Each row is a point on a landscape with many peaks, with its height.
A climber steps from a point to the highest of its 2 nearest points, and stops where none of them is higher. Distance is the straight distance between rows; heights are no part of it.
rapa: [-25  22  38 -23  43  33  24   8 -40 -38 -21  33   1 -48 -48 -54   7   8
  74 -50]  height 680
rafeg: [-32 -21  18  -8   3  24  47 -12 -18  -6  -7 -21  22 -37  33 -39 -14 -25
  33  -8]  height 136
sop: [ 13  25  -5 -27   2 -14   7  17 -17 -23 -10  31 -41 -15 -24  -6 -29  -2
  63 -28]  height 255
demob: [-24  15   5   4   2  19 -35 -51  23  10  17  -5  26  12 -18  29   9   2
 -16 -28]  height 308
Dod: [-50  -7  39  -2  38  64  38 -38 -12 -11 -14 -13  32 -53 -13 -39  26 -14
  38 -18]  height 706
Zoz: [ 33 -19 -30  18  -2 -31  17  27   5 -21  16   2 -29  21  40  34  21  13
 -28  66]  height 386
Geto: [ -3 -12  10  -5  -3   5  35   7  14 -14  15 -54   9  20  55  28  20  -4
 -88  45]  height 546
Soze: [  2  -4  -6  32 -45 -11 -42   5 -10  55  26 -15  28  15  15 -19 -13 -13
 -34   3]  height 360
Bulu: [ -4  -6 -10   4 -33  22   1 -10  12   2   9   7 -15 -22  39  16  -6 -15
  11  16]  height 487
rilak: [ 13 -23  -9   1 -14  -7  40  11  14 -22  21 -28 -24  20  57  30   7  -1
 -49  56]  height 461
vos: [ 12  14   4 -46   8 -23  -8  40 -14 -20 -36  37 -41   9 -53 -20 -27  -3
  78 -53]  height 302
Zinot: [-24  23   3   4 -35  22 -51 -30  22  28   3  10  16   2 -10  32  -5  -7
 -10 -16]  height 320
fum: [  7  26   8 -42  15 -11 -42  50 -14   4 -54  10 -18   0 -60 -15 -18   2
  51 -62]  height 347
goli: [ 15  30  15 -22 -48 -17 -62  31  13  61 -47  -7 -12  31   8 -25 -17   1
  31 -20]  height 314
niz: [-53  18  44  -2  36  55  28 -22 -27 -27 -27  10  17 -58 -19 -44   9   4
  60 -33]  height 817
Toveg: [ 44 -22  -8  26  68   8 -47  41  -7 -40  -4 -30  40 -33 -65 -15  42  32
  -2 -20]  height 492
febi: [ -5   3   5  15 -51   4 -20  -4   4  59   6 -26  24  18  41 -38 -32 -10
 -23  -1]  height 332
Mulub: [  5 -13 -23  30 -23 -10 -18  -4  -2  18  33 -17  14  22   8   8  12  -4
 -48  14]  height 392
pidev: [ 16  -5  17  11  62  24 -29   6  -4 -33  -1 -20  44 -53 -38 -22  54  17
  11 -18]  height 550
fazib: [-13  42   3   9  19  23 -38  -6  49 -10  22  -9  17  19 -15  57  19  49
 -65  31]  height 374
tef: [ 48 -25 -22  35 -10 -27 -35  39 -19  16   7  -5 -10 -12  25  -1  16   1
  -9  31]  height 184
Bepa: [-55  19  13 -18 -22  51  15 -33   1   6 -11  15  12 -16   8  -8 -34   0
  37 -41]  height 378
Rela: [ 34 -15   5   7  58  15   2  47 -16 -52 -22 -25   9 -65   0 -17  58  12
  14  14]  height 539
lukap: [ 12 -15  20  13   5  11   5  28  11 -10   4 -61  18  -4  59  23  44   0
 -84  50]  height 613
gerez: [  4 -38  45 -17  36  -7  58  -6 -33   9 -10 -40  17 -29  16 -83  -4 -33
  30   8]  height 223
Sose: [ 27  -8 -30  36 -34 -12 -17  18  13  22  17  -1 -27  12  57  31  15   1
 -37  70]  height 403
kem: [-64  54  19 -47   9  12 -23 -10   6  16 -45  13  -6  29 -39  -6 -25 -10
  49 -67]  height 433
geri: [ 22  15  11   0 -48 -22 -52  30  -9  50  -8  -5  -6   4  19 -22 -22   1
  15  -2]  height 276
Kupi: [ 27  -9   7  28  -7 -23 -10  33 -26  50   2 -31  12  -5  61 -70 -24  -9
   6  16]  height 57
Modo: [  8 -41  -3 -33  13 -22  79 -38 -30 -60  -5 -36 -23 -16  65 -12  -8 -26
 -19  19]  height 272
zup: [-25  -4   8 -17  -2  19  52 -22 -14  -9   8   6  10 -14  11 -25 -29 -13
  40 -30]  height 166
Teked: [ 37   1   4  28 -31 -25 -65  45 -20  53   0 -22  12 -17  41 -49  -7  -2
  -2  19]  height 240
kub: [ -6  28  12 -16  28  28  41   5  45 -46  22  -2 -14  11  14  61   5  22
 -42  48]  height 540
padit: [ 21 -17  25   9  15  28  -7  20   3 -18  -5 -45  23 -41  57   3  58  -3
 -41  41]  height 691
Lifu: [ 27  -1 -21  10  10 -40 -44  19  28   4 -10  45   0  64 -66  62  11  26
 -52  23]  height 405
Nere: [-18  24  -1 -17 -21 -35 -27 -11  14  43  10  31   1  46 -58  21 -27 -22
 -15 -39]  height 596
mozo: [-43  34 -17 -33  13 -24 -30 -33  21  31   0  26   1  46 -78  38 -16 -19
   4 -53]  height 516
zazi: [ 17 -12 -33  43 -38 -51  13  -6  -4  45  23  23 -30  37  33  -1 -28  -6
 -26  52]  height 348
Pav: [-14  30  -3  -2  16   9 -59 -30  44  -4   8  -3  10  14 -37  43  24  37
 -31 -10]  height 338
lefun: [ 25   2 -19  16 -29 -53 -48  27 -15  47  10  18  -4  37 -35  -3 -13   4
 -25 -10]  height 483
muv: [ 33   7 -17   5 -17 -18 -38  12  18   9  -7  35 -24  -6 -13  44  17  13
  10  27]  height 229
parof: [-69  47  44 -31  10  42  -4 -29  -6  -6 -43  21   9  -7 -35 -16 -29   6
  49 -75]  height 494
nases: [ -6  -5   1 -23  29  19  54 -14  11 -66  17 -15 -18   0  22  26  30  -1
  -4   8]  height 533
duv: [ -3 -25 -40  31 -45 -22  39 -27   9  29  13  -4 -14  46  47  16 -16 -13
 -50  52]  height 417
puba: [-43  34  21 -33  39  25  18 -19 -31 -43 -16  36  -4 -23 -55 -19  -5  11
  69 -68]  height 588
burun: [-14  46  24 -42   1   2 -39  27   4  21 -49  10  -4  20 -42 -22 -10 -11
  54 -67]  height 385
Sut: [ 37 -19 -32  33   4 -41 -50  34   1   8   5   7  11  45 -63  36  22  34
 -53   6]  height 473
lufel: [ 47 -13 -33  27 -13 -19 -38  32   0   0   8  14 -21  -2  -7  22  13  14
   1  23]  height 203
tufuf: [ 56 -26  -6  10  25 -23 -53  49 -33   7 -12 -15  22 -31 -32 -32   8   5
  16 -20]  height 387
nuvu: [ -9 -18 -32  19 -51   5  35 -39  35  19  37  -2   3  42  22  29  -9   2
 -59  35]  height 478
Zez: [-32  -7 -26   0 -49  39  28 -61  43  13   9  10  -3  -5  27  43 -23  -1
  -2   6]  height 632
tumuv: [ 23 -24  -7  28   4 -27  16   9 -27  19   7 -39  -7 -21  75 -47 -10 -24
 -10  29]  height 81
Gura: [-14  13   6 -25 -24  -2  35  -3 -16 -19   4  25 -22   1  -1 -15 -43  -7
  52 -27]  height 207
vip: [ 17 -30  24  -5  49  -9  21  27 -42   0   0 -25  20 -43  -3 -73   4 -15
  45   1]  height 269
dobi: [ 14  -6 -19   9  -5 -32  15  -1  25 -15  19  54  -6  59 -24  49  10  19
 -26  34]  height 312
larig: [ 47 -32  -4   8  38 -36 -30  48 -45  -4   0 -13  36  -9 -63 -60  -8   3
  14 -34]  height 346
tig: [-19 -10 -22  33 -40 -13   9 -18  23  16  47 -24  22  59   4  17  20   9
 -84  21]  height 428
Nifa: [  1   8   4 -30  38   0  70  16  16 -67  23  -4 -16  24   9  50  13  11
 -39  32]  height 797
guf: [ 10  -7 -10  20 -47  24 -14  -7  23  17   8  -2 -12 -14  64  21   3  -9
 -10  49]  height 444
pid: [ 63 -43  -2  33  47  -7 -44  57 -26  -9  -9 -29  36 -38 -28 -30  46  19
  -7   3]  height 439
lipu: [  5 -21  -4   2  -3  -3  40  -4 -22   0   5 -22   0 -15  49 -46 -16 -28
  10   6]  height 107
mek: [ 31 -27   9  -6  49 -26   9  41 -37 -11  -2 -14  20 -36 -42 -72   5  -4
  51 -30]  height 305
tasu: [-43  12 -10 -10 -49  51  36 -58  36  -6 -12  46 -25 -11  26  45 -36  -1
  31   8]  height 514
Vuda: [ -3 -46   8 -29  26 -25  83 -43 -41 -32 -12 -33  -5 -23  49 -41 -16 -38
  -5   3]  height 173
dolil: [ -2  -1 -13 -17  42   3  33 -12 -11 -71  23  18 -10 -13 -35   0  25   7
  35 -34]  height 421
moz: [-33  30   7 -20 -42  18 -29 -32  22  35 -19  33 -20   9  -1  39 -38 -18
  17 -10]  height 361
bor: [  3   1  29   1  82  37   7  12 -11 -50 -25 -19  17 -65 -32 -16  70  24
  23   8]  height 486
zabuk: [ -7 -22  -1 -30  10  15  71 -26  -7 -62  -3 -21 -19 -20  45  11  12 -19
   0   8]  height 415
duka: [-21  28  -4 -22  29  10  27 -23 -11 -54   7  40 -25 -14 -51  20   0   1
  51 -48]  height 496
funo: [  6  32  10   5  28  18   5  22  50  -9  39  -4   0  25 -11  69   5  39
 -63  48]  height 424
tepa: [-34   4  23   5  34  54  20 -34   5 -27  -2 -12  27 -52   6  -5  32   8
  16  -3]  height 616
bemog: [ 44 -20 -23  22  -6 -45 -48  48 -18  27 -10  19  -6  30 -64  16  -9   5
 -21  -9]  height 558
Tubem: [-16 -54  44 -24  39  -6  78 -37 -37 -20 -17 -44  15 -38  11 -51  15 -40
   2   7]  height 165
poror: [ -6   8 -24  -1  -4 -37  19 -32  23  -3  29  63   1  74 -50  41  -8   7
 -37   3]  height 363
Dadig: [-41  26   0 -19 -45  35  -5 -32  35   9 -34  62 -38  -8   1  42 -31  -8
  43   3]  height 420
tigor: [-27  15 -13 -18   3 -25   3 -56  19  -3  32  40  -1  59 -72  42 -13  -8
 -14 -41]  height 435
bop: [ 30 -19  14  10  41  18  -8  44  -2 -44 -13 -41  15 -53  31  -3  70   6
 -12  28]  height 610
pebu: [  8   4  -7   9 -28 -31 -30  -7   7  35  22  20   7  43 -40  17 -12 -10
 -27 -19]  height 531
kiv: [-18 -10 -41   5 -58  27  41 -49  41  32  21  11  -4  19  45  40 -25  -5
 -30  34]  height 544
pev: [-22   2   8   5  -3  37   2 -30  12 -17   9   0  10 -33  23   9  17  -1
   7  -4]  height 548
podun: [ 24  -2 -20  49 -40 -53   4   8 -17  56  14  -6 -35  35  56 -31 -52   0
  -3  27]  height 286
mus: [ 11  -1  -6  26 -47 -25   6  -6  -9  63  11 -27  -7  38  60 -54 -54   3
 -13   8]  height 289
Pali: [ 13   8 -17  -5   1  -4  -1  -8  26 -26  17  37 -23  21 -18  48  14  12
  -7  20]  height 270
Lan: [-11  40  15 -34 -29   5 -51  32  17  41 -47  14 -17  22  -4 -12 -16 -13
  49 -39]  height 349
led: [ 49 -18 -26  48 -20 -43 -48  47 -38  44   8 -22  -5  -9  37 -23  -5   5
 -12  33]  height 209
bopu: [-90  30  29 -17   0  79   8 -49  -4   0 -46  24   4 -32 -10 -10 -24  12
  48 -55]  height 434

Two climbers start at each pair of points below. Name the first point that both come to, or write never.
guf / podun | never
zazi / febi | nuvu
tumuv / mus | never
muv / Soze | never

Where does a climber stop that starts at each point below?
lufel | Nere
Sose | niz
Tubem | pidev
Zinot | Zez
Mulub | Zez
